Each row is a point on a tangle of strands that fork and nearly touch. The rows are in no order.
Two points are linked if the straight distance between their rows is under 80.6. Some points are linked to none.
Q742: -19	13	-7	-8	11	-32	-9	3	-19	7	-10	-18	-18	6	1	-9	2	23	-15	-18	40	-13	10	-28	10	-8	33	12	28	23	4	15	-12	16	-33	-9	28
Q136: -3	-13	-7	-12	5	-8	12	15	11	-16	-12	9	24	-18	13	3	-13	20	-16	-30	1	-6	0	-17	4	-33	11	-8	-8	-8	5	-15	11	-12	-16	8	-23
Q201: -16	15	-4	21	0	3	-14	11	4	14	-14	-29	19	-7	4	5	9	12	-8	-13	-7	3	10	-6	-18	4	-3	-29	9	-4	32	32	-10	-8	-21	12	12
Q621: 12	11	-16	-36	-27	-5	-2	3	2	8	-16	6	0	2	-5	20	18	16	-6	-1	-28	-5	5	5	22	-28	-11	-29	16	0	22	-4	-8	18	-12	4	-21
Q393: -4	-16	17	-23	-4	-11	16	7	11	-2	-2	-2	-1	-5	-5	-24	-13	-3	-13	-17	-15	-17	-18	11	-9	7	-8	19	-18	-16	15	-30	-3	-23	-5	-13	-8
Q276: 33	24	-22	2	-14	-31	4	24	11	-3	-13	-4	5	-30	4	10	-18	7	9	-33	-24	0	-2	-13	10	-9	11	11	6	5	4	-10	-6	11	7	-13	-13
Q577: -16	-5	18	-11	-5	25	-17	-6	6	-20	10	15	-9	6	15	-20	-22	-18	5	11	5	0	-15	-11	7	32	-6	12	-10	17	-34	-37	-8	0	16	-3	10
Q337: -5	29	-18	-12	15	12	6	-37	14	-2	-12	11	11	23	-19	-17	5	9	-9	3	-25	22	-5	21	8	-2	6	-2	-7	3	-10	-10	1	10	-1	8	-28
Q373: 18	15	-12	11	3	8	3	-7	-4	3	5	-17	30	-16	-9	13	-8	-12	-14	19	-18	-6	-5	1	-21	15	10	1	3	-5	20	19	41	-27	-9	19	33
Q469: -9	25	1	34	3	5	-15	2	-3	1	12	-17	17	6	0	23	11	1	23	-10	17	-5	-7	2	8	-8	-41	2	5	-28	15	36	3	-9	2	1	28
Q949: -18	-48	20	-7	-20	10	-22	0	14	12	16	-5	10	29	-3	3	3	8	-4	16	8	8	-5	-16	-10	20	-4	-35	-41	26	10	-7	5	20	23	-10	-11
Q271: -1	-8	-1	-15	-5	6	18	14	-13	-34	-6	16	11	-37	9	7	-29	-12	-9	-17	-15	-9	21	19	16	-4	15	0	12	-18	9	-28	15	-24	-7	24	-20
Q479: -19	20	13	6	-6	15	-1	-14	25	5	9	-27	-38	24	-7	-18	0	-13	14	14	8	5	-6	2	-4	21	5	-17	-20	15	-20	-1	-12	-2	2	-25	20
Q939: -20	28	-8	0	33	3	-16	-17	13	-2	-7	-30	10	-10	6	8	7	12	-10	6	29	-18	-9	-26	4	-27	13	-11	40	-6	18	21	9	1	-27	18	29
Q167: 1	15	-12	13	25	-17	-8	-4	-8	10	10	-15	26	-28	-20	8	-7	-7	-2	3	9	-7	-1	-8	-23	12	19	19	17	7	10	29	28	-16	-4	36	53
Q214: -12	15	0	19	-15	-12	-13	1	-1	7	5	-10	-14	-3	12	-9	0	-2	15	-25	31	-7	-1	-12	-23	-2	-27	11	-9	6	-17	9	-4	-18	2	-23	32
Q820: 7	-17	12	-9	-2	10	22	14	-1	-29	11	6	14	-11	1	8	-19	-13	-16	3	-24	-19	5	5	14	4	-10	-1	-6	-29	-1	-28	2	-9	-6	31	-28
Q743: -19	-47	0	-1	2	-23	0	-13	20	-6	21	23	21	22	-29	-2	13	9	-6	19	-7	-14	-11	-9	2	8	-49	-34	-15	-24	9	-4	5	9	33	-4	-16
Q297: -11	12	7	29	3	31	-3	3	-2	-20	4	7	-7	14	-1	5	-8	-16	5	13	-16	9	11	-10	25	20	-15	11	11	-17	-32	-12	-14	18	5	28	-21
Q423: -3	9	-7	-1	16	11	13	-13	-3	-1	-16	24	-15	0	-20	-12	2	3	4	12	5	10	1	27	-15	15	15	12	4	15	-19	13	10	-4	4	-25	26
Q601: 11	22	-17	-7	28	-18	14	-6	-25	-5	-12	9	-23	-13	-16	-5	5	-21	6	13	6	13	11	-5	30	-29	39	18	20	14	-6	-5	-2	20	-10	7	-1
Q567: -25	13	-12	-8	-16	37	-10	-32	17	-7	16	2	21	38	-31	3	9	-3	12	7	-27	36	10	19	22	19	6	-27	-16	6	-2	-3	-5	24	16	13	-13
Q232: -15	-45	8	-17	-10	19	-20	-10	-8	2	0	28	8	23	-1	1	10	6	-25	29	-2	-2	-11	-18	10	7	-38	-17	1	-3	4	-18	-9	20	5	10	-26
Q73: 16	24	-11	27	-23	-17	2	12	-32	27	-1	-16	-1	8	-20	0	9	-13	12	-2	-11	12	9	0	17	8	10	-2	-16	9	16	13	-7	16	-11	-11	9
Q765: -8	-29	17	13	-24	-15	-26	1	16	18	26	-11	18	18	-17	-2	5	6	-7	-20	-6	0	1	-3	-18	22	-16	-24	-46	13	12	0	-15	16	6	-1	-21
Q88: 16	-12	20	8	8	6	-20	-17	-9	39	-29	2	-3	25	4	-7	1	12	-3	11	34	3	6	19	-10	5	25	-2	3	28	0	29	-11	27	-18	-15	23
Q316: -11	10	-12	-12	-5	-9	8	-9	9	-33	7	31	21	-2	-7	-5	-18	15	0	-11	-10	-11	10	13	9	-31	-36	-19	7	-13	-15	-12	20	-15	8	-21	4
Q523: 11	-13	-4	1	20	-14	33	24	-36	-3	-3	0	-12	-10	-22	8	-1	-7	-3	4	10	-6	12	-3	3	11	42	35	3	5	5	8	11	-5	-13	11	20
Q25: -14	11	-22	-2	-6	5	7	-9	-18	-26	-6	27	9	-13	6	2	-8	-8	9	-10	11	6	32	-27	18	-15	-10	15	22	-16	-32	-27	7	6	-18	33	-8
Q266: -10	-56	13	-17	-10	-16	-1	13	-8	10	-2	-8	-15	10	37	-7	-13	12	3	20	20	-26	-6	-20	-21	-12	-26	-30	-7	-2	28	9	-17	-4	12	-1	-15
Q394: -23	-37	21	-24	6	32	-20	6	3	-8	9	18	1	23	7	-5	5	-4	-8	34	0	5	-27	-4	2	22	-11	-15	-7	4	-3	-15	-14	10	26	9	-11
Q22: 1	-42	17	10	11	-17	0	11	19	-13	35	6	12	6	-6	-2	3	-9	-5	18	-7	-29	-13	-1	5	-1	-41	-17	-10	-28	-6	-8	-14	8	30	10	-15
Q247: -2	10	9	16	8	4	16	-20	24	14	-6	-31	-17	-6	2	-16	-7	-4	-8	0	6	2	-5	-1	-29	17	3	16	-7	-3	-3	-1	11	-36	-15	-16	16
Q138: 2	21	-17	10	11	-7	6	-18	-30	4	-4	24	-15	-7	-24	-17	-4	-33	2	28	1	44	28	-3	19	-25	32	5	1	31	-18	-13	1	18	-7	10	8
Q899: -4	14	-23	-12	10	20	15	-14	-20	-24	-3	41	-3	-2	-13	-3	2	-9	11	15	7	17	4	19	7	0	17	15	9	4	-27	-8	20	-3	10	1	14
Q11: 13	-7	17	-24	-2	8	3	-19	15	-3	11	-4	-22	-3	-1	-23	-17	-6	-8	-1	-13	-6	-15	19	-8	22	0	3	-18	6	-9	-32	-2	-17	7	-20	-22
Q343: -7	22	-1	7	1	12	-5	-7	-7	-5	-6	-20	-6	5	11	5	10	7	-8	0	37	-16	2	-19	6	-25	-5	-9	8	-6	10	18	14	1	-30	-11	23
Q753: 23	5	22	45	-19	-1	-22	-1	18	7	22	-30	4	-13	29	23	-7	-3	9	-7	11	-2	4	8	-6	4	-31	-14	-8	2	-10	12	4	-5	21	-12	3
Q885: 28	26	-26	13	-13	-21	1	11	-7	-4	-11	-18	2	-45	16	23	-20	3	4	-20	-4	4	17	-30	3	-6	23	12	32	7	14	-2	27	-6	-1	-11	0
Q54: -26	20	-6	7	14	-3	25	0	14	5	-4	-7	13	37	-31	-5	28	4	22	-11	-16	11	-11	17	-9	1	-3	-4	-20	-24	24	19	-24	5	-1	16	-7
Q157: -13	-19	10	-19	-31	-16	-17	7	-4	22	3	-4	-19	25	-1	-6	15	12	-1	3	1	-15	-10	-12	-29	3	-40	-1	0	6	37	10	-27	-1	10	-14	12
Q358: -18	8	-11	2	2	39	-2	-12	9	-23	5	18	-1	7	9	11	10	4	6	14	6	22	4	33	13	-17	7	-30	-1	1	-13	15	17	4	14	-16	7
Q80: -2	12	-5	-17	5	-13	-2	12	9	0	-22	-4	-2	-18	9	-13	-16	22	-11	-19	-8	-9	-5	0	-19	-4	2	10	27	-1	20	2	0	-30	-5	-37	5
Q627: -23	-1	-1	11	6	8	13	28	-4	-12	9	2	2	6	-14	0	8	4	6	-7	1	-10	-5	0	-21	3	-5	0	-15	-15	5	21	2	-20	2	7	10
Q55: -23	-32	7	11	-4	28	-15	-10	12	-27	15	14	24	2	19	7	-20	1	-17	9	10	10	8	-17	17	0	-7	-18	-17	9	-39	-27	15	7	6	9	-9
Q492: -11	-6	8	-3	29	8	-17	-7	12	11	-16	17	3	-5	16	-33	3	11	-14	-15	6	7	-27	0	-11	1	-13	21	-4	0	-24	-13	-21	-4	2	10	-27
Q543: 19	-11	11	10	4	-3	-8	-1	-12	31	-14	-5	-10	16	12	-17	12	2	-1	-2	35	-8	-14	4	-6	-7	28	16	-20	21	-9	8	-6	17	-17	-9	7
Q898: -19	-6	18	-5	-17	-5	-7	-5	22	-9	27	-13	-30	26	2	-18	-4	-10	9	3	5	-19	-12	-6	-9	14	-26	-9	-29	-5	-9	-8	-22	-7	7	-21	15
Q965: 9	5	-6	-3	23	-13	11	12	17	11	-31	-14	-7	-24	12	0	-2	14	-12	-12	-5	-4	1	-9	-16	-6	39	4	25	10	14	12	-8	-8	-14	-12	-11
Q340: -6	-8	-21	-15	14	-4	28	-7	-8	-8	-26	12	18	-6	-18	1	-4	20	-11	-20	13	8	11	5	-5	-16	41	29	7	6	9	-8	31	-11	-18	-15	18
Q836: -7	-53	17	8	-4	1	-18	3	9	-10	17	8	24	3	20	-1	-20	9	-18	4	11	1	0	-13	-4	6	-13	-39	-35	12	-15	-12	2	11	24	4	-19
Q511: -6	18	-10	-2	18	-6	7	-7	13	8	-6	2	-7	-29	7	-15	5	-12	22	-14	9	26	4	-19	-8	-10	-5	18	12	-8	-38	-24	-11	-1	1	33	-25
Q983: -6	-2	9	-1	25	30	7	-5	17	-16	10	-9	-14	-11	-3	-13	-12	-15	-4	9	-16	8	-4	4	1	25	14	1	-6	-3	-23	-15	-16	-12	7	37	-43
Q762: -3	0	-2	-13	13	5	30	9	-9	-18	-1	-5	-12	-17	-1	6	7	-8	10	-9	32	-16	2	-16	14	-29	28	15	7	-17	1	-15	9	-12	-25	18	-6
Q593: -21	-9	6	-16	18	4	-10	-11	14	9	-4	15	14	20	-14	-13	23	18	0	2	-3	4	-28	10	5	-18	-36	-20	-7	-23	12	4	-26	16	7	5	-26
Q749: 13	9	-5	24	-38	-32	-6	23	-12	7	10	-9	15	12	-12	10	4	-10	2	-28	-14	-17	4	-13	7	9	-15	0	-38	-2	5	6	1	21	-15	-6	8
Q128: 8	-12	6	-21	-42	2	-11	16	-13	15	9	4	-23	7	-5	2	4	-19	-11	18	-27	-9	8	-10	9	26	-3	-18	0	20	6	-23	-28	12	-9	37	-24
Q420: -27	-14	8	4	-1	-14	21	24	12	-3	15	-4	-1	1	-18	-15	-7	-4	-3	-25	-17	-20	-9	-5	-27	19	-11	16	-30	-23	15	-3	-5	-32	-6	1	2
Q614: 7	-19	13	-12	-7	11	-11	-8	-3	43	-22	7	-11	21	-11	3	21	11	-1	19	5	13	2	29	-10	8	17	-20	7	29	16	16	-22	23	-14	-6	1
Q550: 20	6	-16	5	15	-29	15	-5	-2	23	-34	-4	-4	-13	-8	-5	-1	-9	-16	3	-18	24	24	-13	11	-24	62	-8	-2	28	8	2	-1	20	-29	2	-20
Q583: -15	6	10	28	-13	23	-26	6	-5	5	-1	-15	0	3	18	5	-5	-5	6	8	20	12	9	3	-13	26	7	-24	-4	24	0	21	-1	0	1	-10	35
Q652: -18	-9	4	-5	5	15	21	18	-13	-22	-2	-3	-2	-11	5	1	-8	4	-10	3	6	-18	10	8	-9	-3	6	-9	11	-14	16	8	15	-31	-14	-2	11
Q482: 26	27	-8	27	-4	-11	9	4	17	12	7	-41	-15	-14	6	11	3	-20	11	-4	-16	-2	-12	-14	-4	3	-9	29	5	-23	4	12	14	-25	5	3	13
Q411: 16	-5	-9	-25	0	-6	14	8	-26	4	-16	11	-10	-1	-15	-7	-1	-5	-16	10	-12	-9	2	12	1	14	28	12	-1	9	10	-2	0	1	-20	-4	3
Q386: 19	9	-7	9	20	-19	23	0	15	20	-23	-15	-7	-27	5	-5	3	2	-2	-12	-6	23	5	-8	-5	-12	44	7	-9	23	-6	-12	1	1	-16	12	-31
Q429: -3	36	-13	34	3	-5	-3	-5	-7	19	6	-23	-2	-1	-8	12	15	-13	38	-10	23	13	-3	-4	3	0	-23	28	11	-17	-2	23	1	-12	6	2	44
Q342: 3	-3	4	-11	16	15	6	1	15	9	-15	1	-19	-10	2	7	8	6	-13	18	-23	12	11	38	-28	18	26	-28	23	12	10	20	-8	-13	3	-7	-20
Q301: 29	-3	17	26	-18	-16	12	9	17	-6	29	-23	-6	-3	9	19	3	-13	9	-7	-1	-25	3	-3	2	-6	-26	3	-24	-15	-16	-4	7	0	13	-12	2
Q713: 19	35	-5	12	0	-5	40	11	12	-11	7	-24	-19	-11	2	20	5	-17	26	2	-8	-7	6	-7	12	-16	-1	16	5	-30	-1	4	13	-17	5	9	-1
Q559: 25	-3	1	-27	-18	-10	2	-4	0	39	-20	-1	-20	8	-14	-6	21	1	-15	11	-21	1	-7	15	-5	11	15	-3	3	26	12	-9	-11	11	-12	-10	-21
Q166: 19	-13	19	26	-21	-18	-21	5	2	3	5	-22	4	-17	49	5	-24	13	-5	-11	23	-14	10	-15	-25	-9	-24	-11	-9	15	-2	8	12	-12	8	-15	-2
Q248: -1	26	-4	24	1	8	0	-2	9	-16	2	-7	21	-4	11	28	6	11	18	-11	11	5	13	8	12	-38	-23	-24	16	-23	3	24	20	-8	5	1	1
Q795: 14	-5	9	27	14	-1	6	6	-22	22	-4	6	-28	9	-29	-6	-5	-24	10	34	7	24	16	13	9	18	31	7	-7	21	-9	21	-5	19	0	-3	33
Q432: -2	-5	-8	0	-8	14	-12	-12	-4	5	4	18	43	11	6	9	12	22	7	-14	-26	26	3	25	28	-8	-11	-24	4	-11	20	5	-19	26	-1	26	-35
Q346: -6	5	8	1	-33	-21	-5	4	-5	-6	13	-14	-30	8	11	-19	-14	-17	9	-16	5	-28	2	-11	-8	8	-18	9	-23	3	-14	-12	-19	-5	-15	-15	30
Q497: 14	29	-12	2	21	-31	15	-13	-15	2	-23	-5	-16	-3	-24	4	-7	-13	-9	19	-12	24	35	-13	22	-37	47	9	26	24	21	10	5	27	-19	-11	11
Q460: 21	-21	12	-20	-29	-4	-26	4	-11	5	20	20	-8	12	10	-6	-10	-3	2	16	-11	-6	-19	14	-16	26	-20	7	-14	17	6	-13	-2	13	35	-29	-8
Q436: 22	17	-2	-1	5	6	11	-9	19	-14	-9	-2	-7	-25	27	18	3	0	2	-9	2	6	9	12	14	-31	15	-19	1	2	-11	-8	19	-1	-10	-1	-39
Q134: 16	-22	26	6	-2	-10	3	-8	30	1	31	-18	-16	7	1	-1	-7	-3	-1	8	-16	-15	-11	7	-17	12	-34	4	-7	-24	9	4	15	-31	42	-35	-9
Q560: -2	6	9	4	-3	12	20	-20	22	-4	6	-11	-14	-14	-6	-8	-17	5	1	-13	1	10	10	13	-21	12	9	-2	-17	8	-13	-21	26	-35	1	-17	-14
Q161: 1	0	2	-16	9	-5	21	8	17	-11	9	3	-9	-37	20	2	0	-13	22	-17	17	-11	4	-16	0	-28	-2	13	15	-26	-25	-32	-4	-18	-9	29	-16
Q664: -14	-7	-2	-14	-30	20	-3	-7	8	-6	10	-3	2	15	-12	4	-7	3	-14	8	-19	12	10	7	-10	23	5	-30	-25	20	0	-7	16	-8	-1	-24	3
Q407: -18	-2	6	6	-12	32	-20	-8	0	2	-3	1	4	25	9	6	8	8	8	17	22	20	0	15	5	2	2	-41	-7	23	-2	16	0	15	3	-30	26
Q610: 14	9	-7	-22	-21	-8	-7	18	-17	24	-13	-5	0	9	-13	20	30	17	15	-8	-12	-1	-2	7	29	-7	-3	-13	23	-1	43	8	-29	21	-14	3	-9
Q581: 11	3	1	-2	35	-37	-14	-11	3	16	-4	-11	8	-39	-3	-2	-24	4	-12	-8	6	-9	2	-22	-23	15	28	26	40	22	11	20	7	-3	-6	24	48
Q570: 20	-21	13	-20	-22	8	-19	2	-24	9	-2	-1	-21	15	31	2	-11	-1	7	40	11	-13	-12	14	-26	14	-3	8	-1	21	15	3	-2	4	17	-33	1
Q93: 18	-19	23	16	-19	-10	5	-5	22	-19	35	-23	4	-9	10	9	-25	-8	-8	1	5	-26	23	-4	1	-3	-16	-28	-26	9	-31	-28	1	2	7	-10	-11
Q932: 16	-9	3	-1	12	11	4	-12	-5	8	-22	15	8	-1	-7	2	-7	17	-17	16	-7	6	-1	31	-32	21	12	14	11	11	4	15	28	-17	1	-37	17
Q660: 2	-10	-5	-11	-12	15	-16	5	-32	22	1	21	18	15	-13	10	26	14	16	-1	-11	13	-4	27	29	1	3	-16	12	5	26	6	-31	21	-14	14	-9
Q824: 29	19	-10	22	-12	4	-5	2	-27	9	2	10	8	-6	-5	11	10	-5	20	-11	7	17	-4	19	19	-2	9	7	-12	8	-9	10	14	17	9	-5	1
Q525: 6	38	-15	7	8	-6	21	14	4	-17	-5	-3	-1	-11	2	14	3	2	22	-16	-8	4	12	7	17	-22	4	-6	17	-17	8	15	-7	1	8	16	-9
Q684: -3	7	-5	16	25	-10	13	1	3	22	-17	-26	-4	12	-19	3	19	9	4	-7	28	-2	-3	-19	-4	-7	22	35	0	-1	4	26	2	2	-19	0	30
Q837: -15	9	-7	9	3	7	7	3	-21	0	5	18	-24	0	-23	-17	-6	-30	18	27	18	26	12	-7	8	13	30	4	-10	31	-29	-7	-3	9	1	1	34
Q672: 1	18	-20	-15	-9	-15	22	3	-2	-31	3	28	27	-16	-7	8	-17	10	11	-28	-5	-12	9	-3	12	-29	-15	19	7	-18	-12	-24	24	-18	7	-4	4
Q246: -22	-38	14	-4	-20	-6	-25	19	-12	11	7	7	-5	23	12	5	5	12	14	17	21	-12	-5	-8	-10	1	-46	-36	1	-1	28	20	-25	11	28	-7	10
Q109: -25	-7	6	-8	17	9	-22	5	-1	6	-3	18	1	9	1	-26	12	12	6	-9	12	6	-30	22	-2	-3	-17	-6	-5	-1	-5	13	-38	8	13	2	1
Q530: -18	-14	-24	0	0	19	-1	-13	-30	-17	-19	32	31	2	11	-10	-7	6	-32	-16	0	12	16	-13	9	-4	12	30	1	-2	-13	-14	20	-2	-25	14	-8
Q502: -1	-13	21	-17	-20	3	-8	-3	11	-24	17	-3	-5	-5	23	-9	-32	-11	-10	5	4	-22	12	-7	7	0	-14	-34	-14	9	-18	-35	-19	3	-10	6	-8
Q356: -25	-16	34	-35	-2	28	-16	3	13	-19	18	3	3	26	8	-9	-6	-12	3	31	-7	1	-12	-15	15	36	-3	-9	-21	23	-14	-27	3	11	19	-6	8
Q905: 7	-9	10	27	-17	-32	-7	17	16	13	12	-16	32	3	-9	13	3	9	-5	-37	-12	-7	-3	-11	-12	4	-16	-4	-46	-3	7	3	0	14	-3	-2	-20
Q658: -15	6	-3	1	0	29	5	7	9	-34	19	26	0	-6	-2	12	-6	-4	18	9	3	11	-4	15	1	7	-5	-10	-2	-1	-30	-8	14	-11	25	2	4
Q778: -21	6	-1	20	16	8	-5	-14	5	14	-17	9	-8	-2	3	-24	1	5	-1	-18	4	25	2	-23	-9	15	-13	36	5	-2	-40	-23	-14	4	-3	16	-31
Q554: 4	-16	18	18	-7	18	-28	-2	-7	28	3	0	7	23	15	-11	9	-6	5	2	30	5	-21	5	15	2	11	-7	-36	10	-9	-3	-19	26	-4	9	-12
Q888: -1	-33	17	2	-17	-22	-21	-8	18	23	13	-16	-12	14	12	-6	2	8	-1	13	-8	-8	-15	-6	-33	13	-48	-5	-3	-9	32	14	1	-18	36	-26	-5
Q549: -17	38	-21	19	29	-6	2	-10	4	-4	-7	-19	9	-23	0	16	6	-1	13	-5	10	6	15	-22	-8	-16	18	1	48	-6	19	19	15	-10	-5	26	23
Q957: 35	9	-6	26	6	-1	-2	-9	-2	14	-13	-17	23	-30	14	18	3	1	-15	9	-2	6	1	-5	-17	8	25	16	12	12	10	14	44	-10	-5	2	12
Q68: 1	-10	-14	-14	25	12	-11	14	-21	-13	-5	31	27	-3	1	10	14	18	-10	-5	1	7	-12	20	12	-17	13	11	5	-8	2	17	11	5	13	8	-14
Q140: -17	8	-4	1	5	17	-12	9	-12	-25	4	24	-6	-15	10	-7	-1	-11	13	-8	26	-5	7	-14	13	-10	-18	-2	12	-8	-36	-10	-19	3	-5	36	6
Q260: 6	11	0	-22	1	-5	-5	3	8	9	-12	9	-6	-1	0	-8	8	20	-5	-6	-21	0	-15	21	-12	0	-18	-5	13	-1	8	7	-3	-12	14	-30	-13
Q903: 0	3	15	-15	-12	13	-26	1	-1	-10	3	5	-23	2	30	-18	-23	-21	-2	16	-1	-17	1	-12	17	18	-10	-9	9	12	-30	-29	-36	18	-4	14	-11
Q240: -10	11	-13	-18	-5	21	8	-14	10	-3	5	5	-5	22	-37	-4	8	-6	-1	16	-45	22	3	20	1	24	9	-19	-5	4	-2	-6	-6	5	8	17	-25
Q617: 27	15	9	3	-14	-4	10	-7	18	6	11	-28	-20	-1	4	-1	0	-10	-1	6	-32	-13	-16	8	-9	20	-22	21	-3	-21	11	1	16	-22	15	-29	-1
Q859: 29	14	-4	16	-10	-21	-12	5	-13	9	9	17	11	-15	-3	-2	4	-5	16	-22	-14	7	-15	10	12	12	-17	34	-12	3	-19	-8	-2	16	24	5	-10
Q188: 12	-4	8	5	-19	20	-12	6	-21	11	-2	-12	-16	18	15	5	-6	-14	-2	38	7	-9	2	3	-21	33	11	-1	7	21	8	17	5	6	2	-15	34
Q387: -26	-2	-24	-5	12	28	-3	-9	-18	-20	-10	28	22	11	6	-4	13	1	-18	-4	5	11	5	2	13	-17	21	1	4	-3	-10	11	3	7	-16	36	-11
Q376: 10	-5	-6	-25	8	-3	5	19	-17	13	-4	-1	-2	24	-21	-4	32	-3	-4	5	-8	-20	-34	-5	13	-3	11	33	-7	-21	17	6	-15	21	-6	6	-2
Q475: -4	-1	7	-7	19	11	1	13	9	-15	10	12	-25	-26	26	-4	7	-10	19	-5	30	-10	-10	6	5	-26	-5	0	16	-12	-29	-4	-17	-13	10	21	-8
Q322: 4	-7	-4	-25	18	4	-22	13	-24	4	-15	20	5	1	5	2	17	26	-5	-2	6	-1	-12	33	-1	-8	-1	-3	30	4	14	29	-10	3	16	-24	-1
Q164: -8	-1	-4	-26	-18	14	14	9	-15	-28	1	13	-12	-18	5	3	-18	-9	-11	1	-20	-6	21	22	2	7	7	-25	11	-5	13	-14	2	-23	-14	-4	-1
Q919: -2	7	-2	-29	16	16	-10	-30	17	1	-14	15	5	15	2	-11	10	11	-17	14	-4	10	-21	9	16	-25	-15	-27	0	-9	-7	-12	-8	16	-7	0	-38
Q937: 32	20	4	16	-13	-12	-20	10	7	1	-9	-25	11	-37	36	15	-12	9	-5	-22	4	-11	9	-16	-1	-16	-8	-14	20	6	8	8	16	-7	-2	-10	-4
Q638: -10	31	-23	5	35	-28	18	-14	-1	-6	-1	-9	5	-15	-24	25	-13	-1	1	8	2	20	21	-31	-7	-9	29	29	63	0	20	16	21	-2	8	16	37
Q699: -11	29	-18	20	-9	-20	5	1	-3	13	2	5	0	-2	-18	-1	15	1	34	-30	16	9	-4	-3	-8	-7	-22	30	-12	-7	-14	5	6	-7	15	-14	24
Q490: -1	8	-3	-8	24	-4	18	9	-5	22	-18	-10	-8	23	-28	-5	31	-1	15	8	-10	4	-11	14	11	-1	16	12	5	-13	21	25	-31	17	-11	12	1
Q71: -25	-18	-9	11	-16	20	-3	-18	-2	-21	-3	24	24	-6	14	-3	-21	1	-17	-17	9	11	25	-22	1	-5	-17	8	0	-4	-38	-37	13	-3	-19	17	-9
Q838: -32	-39	-4	1	-4	7	-14	-20	9	-21	11	24	32	22	-12	-1	-5	10	-27	15	-17	0	2	-17	11	9	-40	-23	-8	-19	-7	-16	4	16	12	-4	-15
Q915: -10	19	-2	-1	8	-3	13	3	4	8	-10	-22	-19	21	-7	-13	18	3	3	-7	18	-15	-15	-14	2	-18	-2	13	-11	-15	6	13	-13	-1	-23	-14	24
Q639: 1	-15	0	0	-22	19	-17	-30	11	14	20	9	34	20	-20	17	13	17	13	-6	-26	34	-1	30	22	9	-13	-30	-13	6	15	-4	-9	25	12	0	-28
Q536: 5	9	-10	-5	-4	-21	6	2	18	-20	-3	7	32	0	3	20	-3	24	-1	-7	-10	-12	11	0	21	-50	-32	-31	11	-19	1	8	10	1	12	-22	-3
Q897: 12	-6	5	20	17	-11	12	-12	13	28	-14	-42	-23	-5	13	-9	8	-13	-4	3	19	-5	-7	-22	-24	2	21	38	2	1	2	12	-4	-18	-24	7	34
Q205: 11	-4	3	-11	11	0	6	14	-10	8	0	-2	-22	12	0	-20	18	-22	-4	5	-24	-13	-28	-8	13	7	-1	29	-7	-25	-3	-8	-29	10	-8	31	-15
Q286: 0	6	-9	8	33	-17	30	4	-17	-10	-12	-1	-5	-16	-22	17	-7	0	-2	8	-3	9	30	-4	-12	4	36	26	38	3	12	26	23	-10	-5	8	27
Q719: 0	-5	1	-24	18	-10	25	21	-31	-21	8	-7	-19	-7	-2	11	-2	1	-5	-2	33	-23	-3	-1	28	-4	36	44	24	-9	10	-9	11	-10	-15	2	15
Q722: -2	-28	20	-15	-1	-6	5	25	-5	-10	3	-9	-12	-12	31	-3	-22	5	-9	1	10	-27	1	-4	-11	-10	-16	-19	5	-16	19	5	-7	-28	2	-10	-7
Q710: 11	-15	16	-1	0	-14	9	19	13	-15	28	-1	-5	-2	4	-4	2	-19	-3	1	-29	-30	-13	-1	6	3	-26	16	-10	-34	-7	-15	-20	-1	6	24	-14
Q822: -1	13	-38	-23	-2	-8	32	-6	-3	-25	-10	20	23	-9	-4	12	-11	13	2	-30	2	11	19	-4	4	-29	31	22	20	-10	10	-14	34	-18	4	-8	4
Q695: 38	0	5	23	12	4	5	-15	1	24	-19	-9	3	1	3	13	10	6	-10	12	5	9	-9	19	-16	11	19	22	-3	12	-1	23	35	2	0	-24	9
Q908: 28	-1	4	4	-28	-16	-17	5	-12	5	18	15	4	2	-10	-10	0	-9	-5	-6	-27	-5	-17	11	-7	39	-13	20	-24	4	-5	-13	5	17	17	-9	-9

A fork is a point with three links. Follow the links from the first point to the second and name the forks in between, in order.
Q820, Q214 | Q652 Q248
Q762, Q423 | Q161 Q71
Q713, Q502 | Q652 Q710
Q161, Q749 | Q71
Q246, Q949 | Q652 Q523 Q161 Q71
Q753, Q684 | Q710 Q652
Q411, Q639 | Q523 Q161
Q822, Q897 | Q248 Q652
Q407, Q719 | Q71 Q161

A fork is a point with three links, a tip a point with one. Leave the first point through the second and follow the links. Name the first fork or tip that comes.
Q407, Q358 | Q581
Q753, Q301 | Q710
Q560, Q247 | Q523
Q549, Q939 | Q652
Q838, Q232 | Q276
Q387, Q68 | Q795
Q583, Q188 | Q71
Q492, Q109 | Q621
Q432, Q639 | Q161

Follow the links from the first point to the second, and from the first to the third. Name the last point that the two ways share.
Q888, Q247, Q93 | Q652
Q838, Q346, Q393 | Q652
Q73, Q549, Q778 | Q161
Q55, Q432, Q543 | Q161
Q543, Q939, Q188 | Q523
Q570, Q497, Q610 | Q71
Q340, Q898, Q393 | Q248
